Each row is a point on a landscape with many valleys, with its height.
From any point a ball rolls to the lowest of the 2 points nearest to it. It stops when none of these is lower. Distance is the straight distance between rows; heights are no part of it.
zifig h=33.4: [121 115 132 173 106 107  87 168 164  78 147 122 148 116 127  87 146 124
 149 121 106  61 187 123 108 138 154  92 144 154 165 155 131 135 127 118
 106  73 169 108 138 142  95 226 122 145 141 124 105  96 136 141 106]
Zus h=76.0: [188 118 115 125 130 121 126 173  97 109 127 139 110 161 112 115 111 107
 141 129 115 123 120 117  88  85 125 169 104 114 173 144  97 122 112 118
  93 118 113 136 137 137 108 157 116 146 140 103  92 172  67 155 108]
kelak h=66.4: [144 124 139 162 106 111 102 161 153  87 120 126 161  79 124 118 128 193
 102 107 134  76 190 114 185 136 123  89 124 120 150 115 121  86 188 102
  86 132 154  81 121 187 138 228 125 177 117 112  92 108 137 131 111]
Pigo h=35.4: [ 90 139 136 197 143 103 167 135 182  90 140 115 152 106 155 122 151 152
 148  99 104  78 170 137 102 129 175 127 138 122  92 145 111 134 141 120
 117  76 184 105 138 145 147 159 124 145 128 119 161 108 181 104  93]
fug h=27.2: [152  86  94 196  87  95 161  86 130 125  82 137 164 142 160 180 140 137
 114  78 127 165 115 187  82  93 155 125 113 135 151  95 136 143 100 112
  89 143 112 146  94 193 122 146  97 145  98 104 127 135  83 151  72]
zozus h=24.5: [ 82 126 145  90 182 144  87  90 131 148 172 146  95 126 157  96  97 127
 150 143 118 150 133 137 159 170 138  71 157 158 137 149 132 161  81 164
 178 123 121 201  96  89 136  62 126 135 107  99 141  94 172 142 165]
gibag h=23.0: [154 147 132  62 106 134 128 158  54 141 140 131  71 148  69 175 132 128
 131 191 186 155  80 134 155  98 124 215 100 112 118 105 107  75 128 101
 149 166  89 100 108 126 153 100 141 107 118 158 108 183  72 114 154]
dem h=28.8: [120 106 116 158  96  97 185 128 109 107 112 102 131 118 133 201 106 164
 150 125 148 136 141 101 177 106 152 205 109 102 101  77  92  79 159 104
 121 156 137 100 111 153 172 175 125 162  99 114 100 162  95 104  95]
kuf h=27.9: [ 89  72 144 127 108 113 108 112 130 146 145 121  56 130 147 140 118 129
 197 154 151 148 125 123  84 150 130  83 151 158 145 120 140 189  89 127
 161 135  85 167 111  72 127  81  99 130 117 113 145 139 128 141  99]
Gufer h=27.0: [119 107 101 155 128 121  59 136 144  99 156 131 161 136  90  81 190  84
 169 104  93  62 171 141 120 136 144  70 159 168 193 172 161 147 125 171
 142  91 143 137 122 143  88 188 160 108 167 116 129  94 149 155 123]
gile h=22.3: [116  85 113 146 108 116 145 118 138 117 129 116 103 123 160 131  94 138
 172 123 120 122 128 139  63 130 159  97 164 145 164 161 150 179  86 118
 111 116 122 183 106 109 101 132  85 149 104  74 126 131 123 147 103]
Fepe h=55.3: [145 131 140 141  90 121  94 209 116  88 139 117 121 112  96 108 122 108
 130 128 114  99 164  75 147 119 125 140 113 145 154 116  93  99 154 114
 110 101 129  86 157 134 108 218 130 162 138 140  82 132 107 129 127]
nim h=3.6: [132 118 101  87 164 131 123  91 128 145 134 136 122 148 166 109  91 157
 116 129 111 131 104 142 104 133 139 101 143 122 140 162 142 160  87 149
 130 141 140 180 142 113 125  75 105 147 121  90 139 115 128 135 153]
Batek h=62.7: [156 144 147 149 103 126  82 192 137 106 131 130 151  74 109 101 131 159
  94 116 115  67 179  84 195 147 120  86 121 127 149 111 132  88 191 118
 111 114 149  60 164 156 130 217 140 159 150 124 105 102 154 119 146]
Nif h=24.1: [125  82  95 126 117 133  65 105 151 133 137 149 157 121  94  79 167  85
 148  96  93  79 145 151 134 147 128  33 182 157 204 160 174 140 110 158
 142 128 133 159 136 149  98 179 143 112 169 111 103  82 147 170 140]
Zata h=22.5: [178 129 109 141 145  88 186 106 112 117 101 127 139 174 142 147  92 152
 108 106 121 133 110 137  97  91 141 189  88  99 122 120 126 108 131 150
  90 144 160 116 150 146 147 108 118 129 122  94 117 148  88 109 104]
veni h=31.8: [120 123 133 122  89 123 171 170 101  88 131 101 105 110 110 169 112 148
 175 162 148 117 124  90 161 105 154 201 117 112  99 103  76  73 154  91
 122 137 107  92 103 130 149 182 111 161 106 114  81 175  90 118 129]
zupim h=13.3: [141 183 179  40 196 211 103 157  75 143 144 156 136  95 131 120 120  81
  72 168 147 160  92 129 204 175  82 123 159 141  62 144 130 125  90 128
 173 150 113 145 112 115 115  92 139 108 156 172 105 102 134 108 187]
nure h=14.1: [107 149 104 174 144 111 121  66 138 127 151 132 147 142 132 142 185 111
 152 112  99 139 154 152 102 102 153 133 124 122 106 120 163 178 117 178
 155 122 146 136 128 130 122  62 143 112 134 127 190 102 166 121 100]
Momok h=74.5: [204  82 105 136 109 121  99 149 100 122 110 151 129 154 100 120 114  87
 136 106 112 133 113 150 102  79 121 138 104 134 197 129 113 122 120 105
  76 130  97 158 110 171 115 185 113 153 139 113  83 162  61 192  84]
Mazi h=71.0: [149  93 113 165  67 116 116 113 143  93 105 118 188 106 112 121 138 164
 119  73 129 132 135 172 141 127 140  76 146 157 183 110 138  95 147 109
  82 149 102 135  91 217 131 216 102 175  84 103  68 103 106 159 101]
pagep h=38.9: [ 74 143 158 195 118 127 149 130 163  90 154 108 117 112 115 138 176  90
 179 117 104 118 161 101 103 120 166 160 135 150  96 133 118 162 131 130
 164  78 155 115 111 108 133 139 136 125 122 146 166 112 178 109 102]
Lepor h=17.4: [156 137 143 112  90 133 111 180 153 108 130 131 123  65 127 107  94 160
 160 150 123  59 151 109 138 138 142  99 132 124 157 127 124 103 162 108
  71 107 137 106 129 141 103 183  94 198 125  88  89 120 149 141 140]
Rivug h=13.9: [159 188 153 105 196 130 164 115 131 146 114 114 137 213 109 110 105 125
  68 134 119 148  93  85 135 125 102 216 118 121  65 134 152 114 162 149
 136 114 160 102 139  90 148  93 178  59 158 174 137 134 170 103 170]
Siba h=6.7: [ 94 163 138  56 119 185 130 153  99 134 132 109 135  74 103 144 116 129
  97 171 134 137  91 101 210 155 116 128 123 120 104 139 106  93 158 103
 150 159 111 120 115 102 137 106 142 143 107 152 116 128 123 105 201]
Zafev h=11.0: [114 124 110  84 142 137 114 118 150 162 132 152 132  62 139  74  69 135
 128 139 109 102 139 155 159 181 128  30 144 122 168 141 144 131 114 123
 114 131 118 179 131 131  98 120 123 179  99  77  99  99 167 149 193]
vavak h=25.9: [104 149 163  82 200 158 105  77 134 146 164 136 119 146 167 112 122 123
 118 151 120 159 102 115 166 153 125 127 157 156  98 141 138 165  99 182
 180 126 139 162 107  94 148  55 122 118 124 126 153  90 171 124 167]
ravu h=22.9: [123 107 139 150 104 108 150 110 116 142 132 114  88 151 142 162 135 114
 138 134 145 155 118 114  88 102 122 176  97 117 111  98 131 165 111 142
 137 141 117 105 149  95 139 100 107 112 131 139 138 147 102 113  90]
Nodi h=12.6: [172 183 152  46 147 186 111 199  66 153 137 152 135 115  58 142 133  74
  63 170 151 152 105 116 184 118  95 172 106 134 122 118 107  92 136  96
 171 132 106 115 142 132 122 120 168 106 165 173  99 140  94 122 199]
Bebe h=23.2: [ 82  89 114 104 139 136  83  87 142 150 145 145  95 116 133  94 106 118
 155 128 116 135 151 145 132 165 128  32 166 151 176 148 146 156  89 140
 161 140 101 211 104 112 124 102 123 129 111  99 120  93 152 156 155]
Dumi h=16.5: [151 161 156 113 158 121 139 107 118 167 120 116 116 191 112 140 126  96
  76 142 160 188 108  88 141 112  82 220 108 116  83 104 150 131 155 148
 155 125 139  96 142  81 164  88 162  62 145 197 153 126 147 109 127]
dosop h=7.0: [129 127  98  87 169 128 124 114 144 159 137 153 133 104 164  79  61 161
 128 131 114 120 121 164 123 154 141  56 153 118 161 174 153 152  95 133
 103 125 140 202 132 126 104  92 111 166 103  61 124 106 156 159 172]
vose h=18.6: [ 93  80 124 184 104  97 129 104 143 136 142 128 102 133 149 157 174  97
 203 143 136 134 142 156  50 112 142 117 132 133 128 106 140 204  84 130
 145 111 110 145 116 115 103 116 114 112 140 140 153 145 103 152  57]
vovad h=11.5: [110 150 120 148 162 117 157  85 157 117 155 115 138 147 139 121 134 143
 140 105  96 118 123 131 102 116 166 148 125 130  99 145 162 167 127 170
 140 111 173 134 149 113 146  77 122 122 139 111 170 105 172  97 126]
ronip h=22.7: [116 160 161 140 132 126 189 153 150 132 106 120 122 121 156 137 100 204
 146 122 125  66 116 110 141 111 147 171 114 107  86 118  82  71 174 124
  63 115 168  65 122 132 173 151 118 150 133  97 119 156 139 110 123]
sosob h=20.4: [115  72 111 107 120 146  71  65 152 154 118 166 150 106 115  83 137  89
 124 107 100 124 141 168 148 155 104   8 184 144 194 146 163 129  97 152
 143 161 111 196 127 150 124 150 125 109 155 112  88  84 132 171 159]
Busa h=43.3: [158 196 162 116 171 178 110 186 141 149 121 150 165 106 112  66 123 140
  75 130 134  93 127  76 189 134 104 141 122 116 102 157 127 100 184 115
 130  89 150  89 176 136 134 161 152 108 181 131 145 122 182 111 202]
budo h=36.5: [135  89 124 174  76 105  96 157 148  82 128 120 146 129 121 110 141 107
 136 110 108  97 172 132 110 121 131 102 135 149 181 130 112 122 124 108
 106 108 135 110 116 150  90 236 124 153 123 135  76 110  92 155  92]
favem h=31.6: [ 77 145 136 144 122 156 138 135 146 106 131  91 132  90 109 124 151 121
  90 115 122 145 134  57 200 146 138 131 135 140  97 148 122 140 200 105
 176 121 130  98 127 107 171 163 159 109 127 165 160 100 178  90 145]
mivok h=31.7: [120  84 110 216  96  74 144 117 128 139  89 139 151 142 156 183 172  85
 143 101 143 165 171 165  88 108 105 137 112  94 132  65 107 110 117 101
 128 124 122 114 131 176 102 156 152 116 110 176 146 157  79 162  33]
Guv h=44.8: [ 96 124  98 204 102 111 131 106 127 123 116 123 140 116 135 155 203 101
 123  77 130 148 187 131 136 140 133 113 124 106 107  97 124 128 151 123
 171 130 113 109 134 157 127 150 168 104 117 174 170 113 137 119  77]
zot h=24.6: [170  93 105 168 108  81 173  84 108 124  89 132 136 161 150 183 104 132
 122 116 138 160 112 158  91  76 142 182  90 116 135  93 138 135 111 127
  90 154 133 128 120 163 135 118  94 141 114  88 115 147  73 136  78]
Veleg h=30.2: [118 117 139 211 110  77 165 126 117 124 111 123 139 152 147 190 150  89
 134  96 132 157 172 127 111  90 103 190 103  96 114  84 105  97 118 105
 137 114 154  95 160 134 111 139 134 117 114 174 152 153  99 119  57]
fotan h=45.3: [ 96 110 103  82  95 152 118 118 108 125 117 105 124  73 116 140 104 140
 127 150 116 129 115 114 179 159 114  75 127 110 150 114 115 100 149 105
 133 173  81 153 107 131 137 118 123 163  86 116 107 116 108 122 175]
bafep h=30.0: [105 134 125 167 143 120  82 141 158  83 152 124 163 108 110  73 187 117
 149 106 105  63 188 116 134 140 164  79 153 167 157 170 148 137 153 144
 138  74 158 108 133 148 115 189 150 118 139 114 146  88 179 120 131]
toma h=72.8: [161  78 119 161  75 118 114 120 127 109 108 128 151 127 124 127 122 128
 147  99 116 135 120 158 104  92 143 112 134 154 188 123 122 124 120  98
  79 136  89 155  89 181 111 206  86 165  98 103  71 132  76 175  88]
mel h=19.7: [ 96  99 100 166 122 109 148 110 159  95 140 121 135 120 162 128 141 129
 179 111 107 106 155 158  59 132 186  92 165 143 148 163 163 177  97 128
 121  89 152 178  99 139 105 129 107 138 112  85 148 104 149 138  96]
budi h=37.1: [ 88 166 145 219 153 104 166 121 162  93 149 117 159 119 121 126 173 114
 171 104  82 107 168 130 104 112 172 156 140 127  79 139 128 137 141 151
 136  70 184 110 129 133 133 115 154 129 131 135 178 109 199 108 105]
tir h=10.6: [158 195 150  67 178 166 149 152 105 150 122 132 134 176 103 114 116 132
  55 156 141 156  80  96 158 131  94 202 121 125  72 146 115 100 137 134
 146 127 147 104 135 101 135 112 175  74 145 165 129 132 139 113 195]
zeka h=13.7: [138 120 105  68 112 124 144 116  99 134 117 130 101 115 128 149  89 162
 150 156 141 131  87 136 126 124 129 140 136 116 131 132 112 116 114 115
 114 175  95 146 102 118 114  88 103 175  95  82 110 150 104 130 161]
duf h=17.7: [125 155 132  41 129 147 144 159 112 143 144 143 106  99  98 133  90 149
 149 159 141 115  92 146 148 144 119 124 134 126 126 148 104 107 105 102
 133 156 107 135 117  96  94  67 115 176 106 103  96 145 125 118 191]
ros h=51.9: [191 171 147 116 130 127 110 229 115 115 135 144 133 136  90  92 115 110
 122 124 122  89 149  88 133 107 119 162 104 121 151 122 101  89 159 123
  90  81 134  93 181 146 107 181 134 148 163 127  96 158 112 127 152]
Sar h=40.9: [101 140 145 182 128 119 120 159 152  84 148 106 127 138 114 106 170  80
 148 101 110 114 176  85 120 118 140 150 130 154 127 154 109 145 141 124
 156  75 138 111 128 114 129 186 140 118 138 166 152 129 144 104 112]
Kun h=48.2: [169 181 143  89 143 167 123 204 124 133 133 141 137 115  89  91 123 137
 103 133 131  98 120  92 154 122 118 153 109 120 120 142 106  98 162 119
 113 102 129  95 176 133 116 146 142 136 153 129 118 142 137 114 190]
regu h=6.8: [117 135 136 108  88 128 124 157 166 121 122 138 117  38 140 106  62 165
 178 149 124  64 144 135 134 170 140  74 145 116 165 136 134 109 154  92
  61 109 131 133  98 119 108 158  91 201  91  53 105 127 179 142 143]
kivap h=26.2: [ 99 123 138 151 102 110 206 123 137 121 109 103 132 113 140 175 100 176
 146 120 122 108 121 108 140 107 154 187 112 113  79  96  91 102 159 129
  97 139 164  80 129 126 156 145 112 158 113  94 105 151 127  93 102]
nipaz h=12.2: [101 180 155  33 111 175 151 166  94 136 143 119 114 107  77 171 118 138
 113 190 159 143  64 123 202 141 107 174 129 130  98 136 110  89 135  93
 151 170 113 106  87  98 132  74 144 126 110 163 101 145 113  94 193]
Bir h=12.4: [103 152 148  66 161 188 100 117  97 145 137 125 126  92 144 121 122 115
  77 160 128 160 101 101 198 165 105 112 134 129  90 142 118 123 123 135
 178 154 109 146 123 110 141 108 133 114 125 158 130 104 126 121 188]
mik h=18.5: [153 153 142  63 121 135 154 127  77 151 130 128  92 179  98 164 107 145
 106 169 168 145  75 131 126 105 125 219  97 118  95 109 109  87 134 146
 133 166 118  90 115 110 139  79 138 100 113 141 112 166  98 105 158]
novu h=19.3: [129  98 110 133 149 122  91 116 128 130 163 131 109 171 133 120 156 107
 177 122 116 121 138 144  72 105 130 104 133 145 171 163 147 196  90 154
 145 115 114 180 112 107 123 104 124 110 164 134 165 143 112 150  94]
sigo h=23.1: [141 162 162  85 112 173 139 199 106 116 150 123  76 159  87 116 122 120
 136 158 145 132  91  88 109 130 121 179 128 142 113 153 100 130 120 112
 132 122 105 106 133  89 102 102 136 124 144 143 112 171 126 120 177]
Mifu h=29.0: [ 99 122 169 106  86 159 154 164 117 103 139 103  66 115 115 141 106 130
 166 162 143 127 101  82 111 151 138 153 136 145 110 142 100 137 120 114
 145 128  99 112 114  67 115 111 105 144 114 118 121 167 133 118 148]
Vari h=30.3: [ 78  79 169 140  86 114 136 128 128 137 139  98  56 104 133 164 136 122
 190 177 162 156 107  98  96 146 127 119 129 149 105  86 131 188 112 118
 162 138  77 119 133  70 135  93  94 124 115 140 132 154 112 127  86]
nor h=16.4: [ 84 117 130 187 113 110 123  82 138 126 163 128 114 132 137 160 166 109
 207 144 123 133 148 151  65 115 156 134 134 137 108 109 167 196  91 166
 147 108 138 144 118 110 104  60 113 115 134 117 171 115 149 136  73]
Kuge h=27.7: [143 128 110  95  85 132 132 168  60 106 136 107  83 117  79 176 129 123
 170 180 176 136 110 108 176 111 143 203 108  94 121  99 102  66 146  76
 137 159  77 110 105 141 157 153 128 142 113 143  93 181  71 114 143]
gafot h=46.7: [101 157 120 229 127  90 134 101 111 124 120 133 165 127 127 147 203  90
 131  73 112 154 200 116 145 128 125 151 140  97  81 106 127 103 151 141
 166 106 138 111 140 157 107 127 179 109 119 182 193 129 177 130  69]
bage h=18.2: [182 158 115  87 179 134 156 150 126 138 142 149 129 159 153  87  75 193
 140 150 109 100  87 151  71 129 149 135 127 107 145 184 155 124 106 151
  85 124 150 157 160 111 109  63 110 137 152  89 122 141 116 142 162]
pup h=16.3: [143  99 114  84 156 154  83  97 127 166 124 162 155  86 129  78 100 101
 105 118  90 106 138 142 156 159 118  23 155 134 169 142 153 131 102 141
 144 139 122 176 152 157 100 143 126 139 144 105  85  91 134 159 186]
topa h=10.4: [199 174 126  77 204 142 130 129  51 172 105 137 167 150 108 116 107 119
  27 129 154 171 102 115 174 110  95 197  99 114 111 117 103  36 124 136
 161 133 171 116 144 130 155 119 170  69 138 137 150 146  92 116 155]
fet h=58.7: [146 142 136 146  89 119  73 208 120 100 142 120 139 103  84  96 142 101
 104 117  99  88 155  67 180 150 119 105 129 155 154 113 129 111 167 126
 137  99 134  69 179 132 112 223 152 135 162 150  96 110 137 124 147]
lom h=42.2: [101  96  90 185  82 124 133 105 154  94 103 115 147 116 143 139 186 120
 115  77 126 125 179 147 117 144 143  80 143 124 140 114 122 128 145 116
 146 139 108 119 112 172 127 182 148 123 106 140 131 103 118 119  90]
lofak h=12.5: [131 199 176  45 213 182 141 143 135 149 158 152 131 168 142  84  96 157
 115 167 131 115  68 143 152 171 120 140 149 150  70 169 140 122  94 147
 133 114 162 140 128  93 100  50 138 111 149 132 120 114 172 122 204]
mav h=15.3: [171 185 142  50 196 167 139 158 118 157 152 163 138 152 135  86  98 166
 111 151 121 102  85 151 116 139 129 125 127 117 117 170 132 117  90 142
 121 120 149 147 164 111  97  58 120 132 156 113 116 132 127 136 195]
Vetop h=25.2: [118 144 138 133 120 142 147 151 116 124 120  97 113 125 114 142 138 121
  87 113 137 164 123  68 170 126 121 177 109 120 107 132 109 119 170 121
 152 134 123  97 141 100 166 149 157 109 121 167 152 134 133  91 142]
Pesi h=37.8: [125  76  97 125 110  99 116  48 129 179 106 136 121 144 153 186  96 139
 122 156 163 175 108 170  80 108 114 118 110 126 105  66 164 183 104 152
 106 173 107 135 148 129 134  43  78 124 121 112 125 120 107 121  82]
fak h=21.2: [119  69 112 114 127 132  73 118 131 150 157 144  96 156 125 104 116 109
 185 120 117 121 143 152  85 131 123  50 163 161 191 177 156 179  89 139
 134 126 107 218 103 105 104 109 117 127 148 110 131 122 131 174 112]
toruz h=40.5: [ 67  87 109 104 115 114 110  56 139 172 111 116 107  91 166 173 126 148
 114 159 140 178 106 142 145 158 108  56 129 122 119  60 140 149 118 134
 155 183  85 162 120 117 168  71 108 112 103 146 131  98 116 113 129]
Volim h=33.3: [135 143 122 185 160 110 153 137 186  90 130 133 162 116 181  96 134 184
 130 105 107  65 170 153 104 125 167  99 136 107 138 173 140 133 140 124
  81  84 182 120 141 158 148 154 108 142 146  94 169 109 163 117 107]
medid h=36.4: [147  82  76 150 127  86 108  53 130 166 105 153 141 162 154 166 142 120
 123 126 138 168 112 199  59  99 119 106 106 124 124  83 166 190  94 150
 104 155 121 148 142 147 136  70 109 105 144 137 158 128  98 149  64]
togap h=9.3: [130 196 175  21 205 186 141 146  99 154 149 164 134 116 143 114  99 131
  84 156 140 133  77 171 187 171  95 128 148 140  65 152 125 109  69 142
 141 152 140 137 115 104 101  64 125 125 134 138  99 111 142  98 189]
zusat h=32.9: [138  81  94 189 102  96 123 108 137 130  82 142 153 147 138 148 193  80
 122  75 147 155 170 180  95 123 103  91 123 108 156  94 110 108 139 123
 130 136 104 126 113 183 125 181 167  99 129 174 153 153  83 158  50]
rim h=25.6: [ 99  74 107 135  93 115 122  86 143 140 112 119  90 117 154 149 128 135
 153 125 131 148 124 140  86 132 129  76 146 136 156 111 144 176  97 116
 131 158  86 167 107 122 127 110  98 133 110 111 138 122 109 136 103]
nanap h=14.6: [108 164 150 137 175 139 164 127 170 119 144 110 125 136 139  95 121 169
 142 113 102  87 105 105 113 130 161 146 129 131  97 166 143 141 149 152
 112  87 178 118 151 109 162 109 127 120 150 110 169 121 187 100 146]
Nibam h=17.5: [133 174 169  52 118 186 138 189 110 129 145 131  81 162  83 144 127 121
 107 192 166 160  74 103 149 143  90 184 139 145  95 145 103 127 120  96
 158 147 106 100 111  85 109  75 158 100 143 176 108 146 128 115 191]
zozon h=27.3: [124 166 140 195 137  92 156  92 123 126 128 114 141 170 118 149 145  89
 128  86 121 158 150 124 118  95 110 201 105 104  77 114 153 121 135 148
 135 114 163  99 167 106 132  91 140  93 140 178 168 133 155 101  88]
miluk h=28.9: [128 142 156 183 125  81 155 122  97 146 110 107 129 154 122 182 152  79
 124  93 156 188 153 108 131  97  83 207 102 100 103  86 132  91 140 118
 134 116 155  85 177 114 127 114 145  87 128 207 168 156 123 103  57]
Reb h=37.7: [111 178 151 128 168 164 131 160 162 114 125 113 140 111 101  79 138 131
  99 134 125 124 123  49 189 140 118 152 147 143  89 171 121 134 197 113
 150  93 152  92 142 116 160 167 167 104 161 141 160 108 198 100 178]
mal h=27.5: [ 79 147 172  69 150 162 114 110 135 143 152 130  86 132 160 128 105 115
 128 184 154 170  92 111 180 187 109 125 154 156  81 132 124 151 109 144
 183 145 110 147  90  65 148  45 130 130 112 153 141 104 174 126 172]
selo h=15.2: [ 97 139  97  92 120 122 138 115 170 156 115 150 136  44 157  91  55 176
 140 139 119 100 123 164 156 177 130  53 135 109 167 136 140 120 141 102
  71 133 120 164  96 130 118 121 112 191  75  38 118 121 181 140 171]
vut h=42.5: [ 91  88 111 104 101 150 102  85 116 148 107 107 117  89 135 151 139 139
 110 153 133 158 115 119 165 146 101  49 126 110 152  90 121 111 146 117
 152 182  74 165 118 133 168 120 127 112 104 151 121 105  84 123 148]
satun h=20.7: [183 148 112 128 171 100 182 123 124 114 119 130 139 181 152 104  78 176
 125 130 101 111  96 143  59 108 154 176  99 105 137 156 143 118 120 161
  76 133 156 127 160 122 135  89 112 119 146  98 119 153  94 122 126]
rif h=6.2: [180 196 141  66 182 169 128 178  73 160 113 145 164 127  79 115 117 117
  48 140 148 154 102 103 185 117  97 191 106 112 106 132 102  59 142 115
 155 123 145 108 157 139 135 138 178  84 146 147 128 143 112 116 190]
sep h=69.0: [123 105 109 164  95 116 134 127 162  80 106 108 172  87 139 134 137 187
 107  89 130 107 166 140 154 138 142  82 137 136 153 113 118 110 171  98
  94 141 134 109 102 196 136 210 121 171  85 103  96 108 128 122 100]
sugu h=14.3: [156 157 143  66 161 160 130 114  90 159 135 136 117 176 134 133 116 130
  63 161 148 158  80 120 135 126 102 186 108 126  90 129 115 117 114 157
 154 149 128 114 134  97 149  77 139  93 131 159 133 131 114 121 167]
moto h=77.3: [151 100 146 142 117 132 124 181 101 118 157 126  86 176 122 121 118  94
 171 152 122 122 127 109  59 101 123 162 118 132 172 158  99 156  87 123
 118 100 107 149 133  88  95 149 105 130 166 121 103 190  73 157  99]
pagu h=19.6: [147 136 154 125 127 110 145 140 100 147 126 113  87 178 120 149 132 103
 105 130 152 171 106  92 108 102 101 211  90 113 112 102 122 125 134 144
 138 132 120  94 150  91 154 105 139  89 131 168 142 163 108 107 115]
zife h=39.5: [115  83 104 187  64 113  96 123 153  86 111 124 153 140 124 113 192  89
 125  88 127 104 180 159 113 147 125  75 158 140 171 130 124 110 138 130
 135 132 112 107 106 162 109 226 153 122 134 155 105 101 102 150  87]
Vuko h=8.2: [155 106  99 101 129 132 124 109 105 133 114 127 109 140 141 132 116 145
 105 121 122 141 108 123 108 104 122 132 112 117 146 137 116 143 107 132
 124 155 111 146 137 132 135 115 117 140 115 107 132 133  91 131 133]
Mapo h=34.1: [169  85  78 168 156  82 100  93 133 142  85 145 167 164 127 127 188  65
 111  73 136 148 153 196  90 114  93  83 110 104 155 111 122 110 132 135
 139 135 114 148 119 174 129 155 174  71 157 169 194 174  99 170  54]
risab h=25.8: [179 132 139 157 113 124 120 165 166 102 122 140 157 100 155  96 104 183
 132 122 118  75 160 136 125 107 150 102 125 114 170 148 133 117 148 105
  48 105 154 121 124 176 114 192  85 182 124  82 105 114 132 154 111]
dos h=35.2: [169  71  67 142 151  92  97  60 142 162  91 167 160 162 139 133 174 104
 102  99 133 168 111 216  72  99 103  75 103 124 147  98 138 158 105 140
 116 150 120 165 121 161 150 117 145  70 157 156 180 152  87 173  66]
tulo h=30.7: [123  74  91 161  68 118 144  75 144 126  76 114 154 109 141 176 143 160
 125  89 133 171 110 168 117 121 137  80 135 141 166  88 143 124 124 107
 100 169  78 160  76 199 146 152  96 148  83 103 113 115 100 132 100]
kozun h=18.4: [101 164 162 150 147 132 194 138 162 136 118 102 125 135 137 122 110 169
 123 102 110  93 104  96 133 129 145 174 115 126  66 135 116 113 173 140
  92 106 178  74 148 107 170 130 138 118 144 131 148 136 178  94 134]
sofo h=29.9: [ 97 127 158  84 115 155 128 130 126 134 147 111  74 137 136 131 112 131
 137 160 147 151  92  93 130 157 123 143 138 148 103 139 122 154 115 134
 166 145 104 127 118  69 138  70 117 136 116 140 144 137 152 122 161]
kob h=30.6: [160 125 113 193 139 106 119 144 171  86 118 143 193 123 167  82 147 167
 108  89 119  76 183 169 109 128 156  77 139 122 166 167 150 132 138 108
  70  95 164 120 130 190 114 192 116 147 125 105 135 108 139 147  98]
dasud h=39.1: [ 76  86 113 115 110 107 105  58 136 183 129 120 108 117 151 179 109 140
 134 171 164 178 106 146 121 138 112 106 117 135  86  56 155 180 115 149
 142 170  96 130 154 102 148  36  90 117 111 139 130 108 134 108  95]
lavu h=25.5: [131 131 120 161 121 104 140  73 119 150 129 120 129 171 130 160 118 114
 111 110 143 159 135 147  98  97 113 187  83 101  86  91 157 148 123 161
 125 146 147 104 173 110 139  64 113  97 134 143 146 126 123 101  84]
los h=17.2: [108 102  92 152 131 123 109  92 148 114 138 127 131 142 140 118 177 107
 160 100 106 114 159 152  81 120 158  86 145 140 159 154 152 180 106 145
 148 116 123 166 105 141 118 126 133 116 131 119 166 111 130 139 102]

Call two points neighbours if one is among the 2 nearest of the other. Go from one point of each pair to the other, from neighbour to neighbour, staying as low as possible. Name the highest point that can't be avoided.
Siba, rif: Nibam
los, rif: sofo
nim, regu: selo
togap, Siba: zupim

For each start below, name the point where the ball stops.
pagep: regu
Reb: tir
sep: tir
sofo: los
dasud: tir
tulo: togap
zife: nim
Sar: nim
Veleg: tir

Write out the way that a ball takes from each point below.
Guv: lom, zife, budo, zifig, bafep, Gufer, Nif, sosob, pup, Zafev, dosop, nim
Momok: toma, Mazi, sep, kelak, Batek, fet, Fepe, ros, Kun, Busa, Reb, favem, Vetop, pagu, Dumi, Rivug, tir
vut: toruz, dasud, Pesi, medid, dos, Mapo, zusat, mivok, Veleg, miluk, zozon, lavu, ravu, pagu, Dumi, Rivug, tir
